Each row is a point on a landscape with many valleys, with its height.
From any point a ball takes the steepest step (drop divided by distance) to one of its 5 nearest points. It stops when none of these is lower. Distance is the straight distance between rows; heights are no part of it.
Z_2 (h 2.21): [ 37 -28 -29  66  -3 -13  52  28  22  17   3 -41 -70]
Z_293 (h 1.50): [  2 -25  -7  10 -26  22 -59   5  23 -34  41 -21  66]
Z_224 (h 5.02): [ 25 -44 -26  49 -23   5 -20  27  37 -27  44 -51  14]
Z_267 (h 4.91): [-37  16  34 -74  17   7 -17 -44 -16   0  -3  53  27]
Z_192 (h 5.32): [  0   1  -4   9  -2   0 -14   4  -3  -1   0  -6  12]
Z_71 (h 2.94): [-31  46  25 -50  29 -11  23 -17 -37  17 -36  48 -14]
Z_88 (h 1.70): [ 16  14 -11  31   6 -14  32  17  -7  21 -22 -11 -45]
Z_318 (h 3.24): [-13  -9  10 -18 -12  18 -46 -16   3 -21  19   3  57]
Z_856 (h 4.24): [-28  -6  23 -64 -10  23 -49 -42   2 -20  16  40  60]
Z_253 (h 4.83): [ 42 -54 -37  67 -27  -5  20  27  48 -11  39 -64 -34]
Z_86 (h 3.90): [-27  26  25 -52  18   0  -6 -25 -23  10 -15  37  13]
Z_123 (h 0.73): [ 16  -8 -12  29  -3  -2  -5  17   4  -3   3 -24  -8]
Z_756 (h 2.73): [ 23 -17 -18  49  -5  -6   9  22  13  -2   9 -32 -22]
Z_25 (h 3.46): [ -9  36  10 -16  20 -13  28   0 -28  19 -37  20 -21]
Z_889 (h 7.76): [  3  -7  -5   7  -8   4 -27   8   4 -14   8 -10  27]
Z_407 (h 5.00): [ 54 -69 -45  70 -27  -7  59  27  53   6  35 -77 -61]
Z_888 (h 5.13): [ -49   15   50 -104   20   14  -23  -72   -7   -6   11   89   24]
Z_302 (h 2.19): [ 15  -2 -14  36   2  -7  15  17   0  10  -8 -14 -24]
Z_638 (h 3.08): [-21  27  17 -36  14  -2  -2 -18 -22   8 -20  27   7]
Z_645 (h 3.06): [  0 -42 -15  13 -49  32 -77   8  37 -52  66 -28  91]
Z_694 (h 1.74): [ 24   1 -17  49   3 -15  51  24   3  23 -18 -20 -65]
Z_257 (h 4.00): [-35  32  32 -63  26  -3   3 -31 -26  10 -19  49   4]
Z_865 (h 1.95): [-10 -19   4 -20 -20  23 -58 -15  10 -26  29   1  71]
Z_833 (h 5.21): [-26   4  18 -47  -3  12 -35 -27  -6  -8   6  27  44]
Z_684 (h 4.84): [ 25 -32 -20  45 -17   2 -14  20  27 -19  29 -43   6]
Z_229 (h 4.88): [-33   3  31 -73   4  13 -33 -48  -6  -8   7  50  46]
Z_687 (h 4.95): [-32  11  29 -64  11   8 -25 -38 -14  -2  -1  44  35]
Z_250 (h 3.89): [ -5 -16  -3   0 -19  12 -46   0  12 -26  24 -13  56]
Z_92 (h 5.01): [-40   6  43 -96   7  18 -39 -67   2 -12  19  75  45]
Z_409 (h 5.41): [ -9  10   8 -20   4   3 -19 -10 -11  -2  -7  10  25]
Z_372 (h 1.73): [-16  59  11 -20  33 -17  62  10 -39  35 -63  34 -60]
Z_764 (h 1.42): [-23  36  22 -41  20  -8  13 -14 -29  15 -29  30  -5]
Z_313 (h 2.00): [ 26 -15 -21  50  -3 -11  31  25  11  11  -5 -30 -43]
Z_483 (h 4.09): [ 30 -38 -27  56 -18  -3   5  28  32 -13  29 -52 -14]
Z_731 (h 5.84): [ -5  -4   5 -15  -6  13 -36  -5  -1 -14  13   5  46]
Z_625 (h 3.73): [ -6  20   8 -11   7  -6  -1  -2 -21  10 -20   9   1]
Z_884 (h 3.39): [  3  18   1   9  10 -10  11   8 -15  11 -23   1 -13]
Z_936 (h 3.36): [ -8  39   7  -6  22 -16  40   9 -28  26 -46  19 -40]
Z_469 (h 4.67): [ 17 -31 -18  38 -22   9 -35  19  28 -25  34 -39  32]
Z_923 (h 4.23): [ 49 -54 -35  72 -19  -7  58  27  41  12  23 -65 -70]
Z_758 (h 1.29): [ 18  10 -12  38   6 -13  44  21  -9  19 -24 -11 -54]
Z_696 (h 5.47): [ 21 -41 -24  45 -29  11 -39  23  38 -37  52 -49  35]
Z_292 (h 3.20): [ 38 -39 -30  65 -12  -7  34  30  32   3  16 -53 -46]
Z_592 (h 2.88): [-11  52  12 -18  28 -18  47   5 -35  28 -49  28 -45]
Z_474 (h 2.83): [  4  30  -2   7  16 -13  31   8 -21  18 -33   9 -32]
Z_807 (h 2.59): [-20 -18  13 -41 -22  27 -64 -29   9 -28  32  22  80]
Z_844 (h 3.92): [ -2   9   1  -2   7  -1  -7   3  -9   3 -13   3   4]
Z_822 (h 3.96): [ 16 -18 -15  36  -8  -1 -10  18  15 -10  16 -34   6]
Z_7 (h 3.04): [-19  46  16 -27  26 -12  33  -5 -38  23 -43  35 -29]
Z_985 (h 1.46): [ 14  25  -8  26  13 -16  49  21 -18  32 -37   0 -60]
Z_843 (h 3.29): [ -3  45   1   4  25 -20  54  16 -32  35 -52  21 -58]

Two balls start at each pair of points below. Name the first point that both come to, or write none.
Z_92, Z_318 => Z_865
Z_409, Z_267 => Z_764
Z_229, Z_731 => Z_865

Call two points neighbours if one is among the 5 nearest of the other. Go from one point of each pair to the other, from neighbour to neighbour, staying as low as possible. Name the highest point that can't be avoided.
Z_758, Z_123 => Z_302
Z_764, Z_758 => Z_843
Z_764, Z_372 => Z_7
Z_293, Z_372 => Z_469
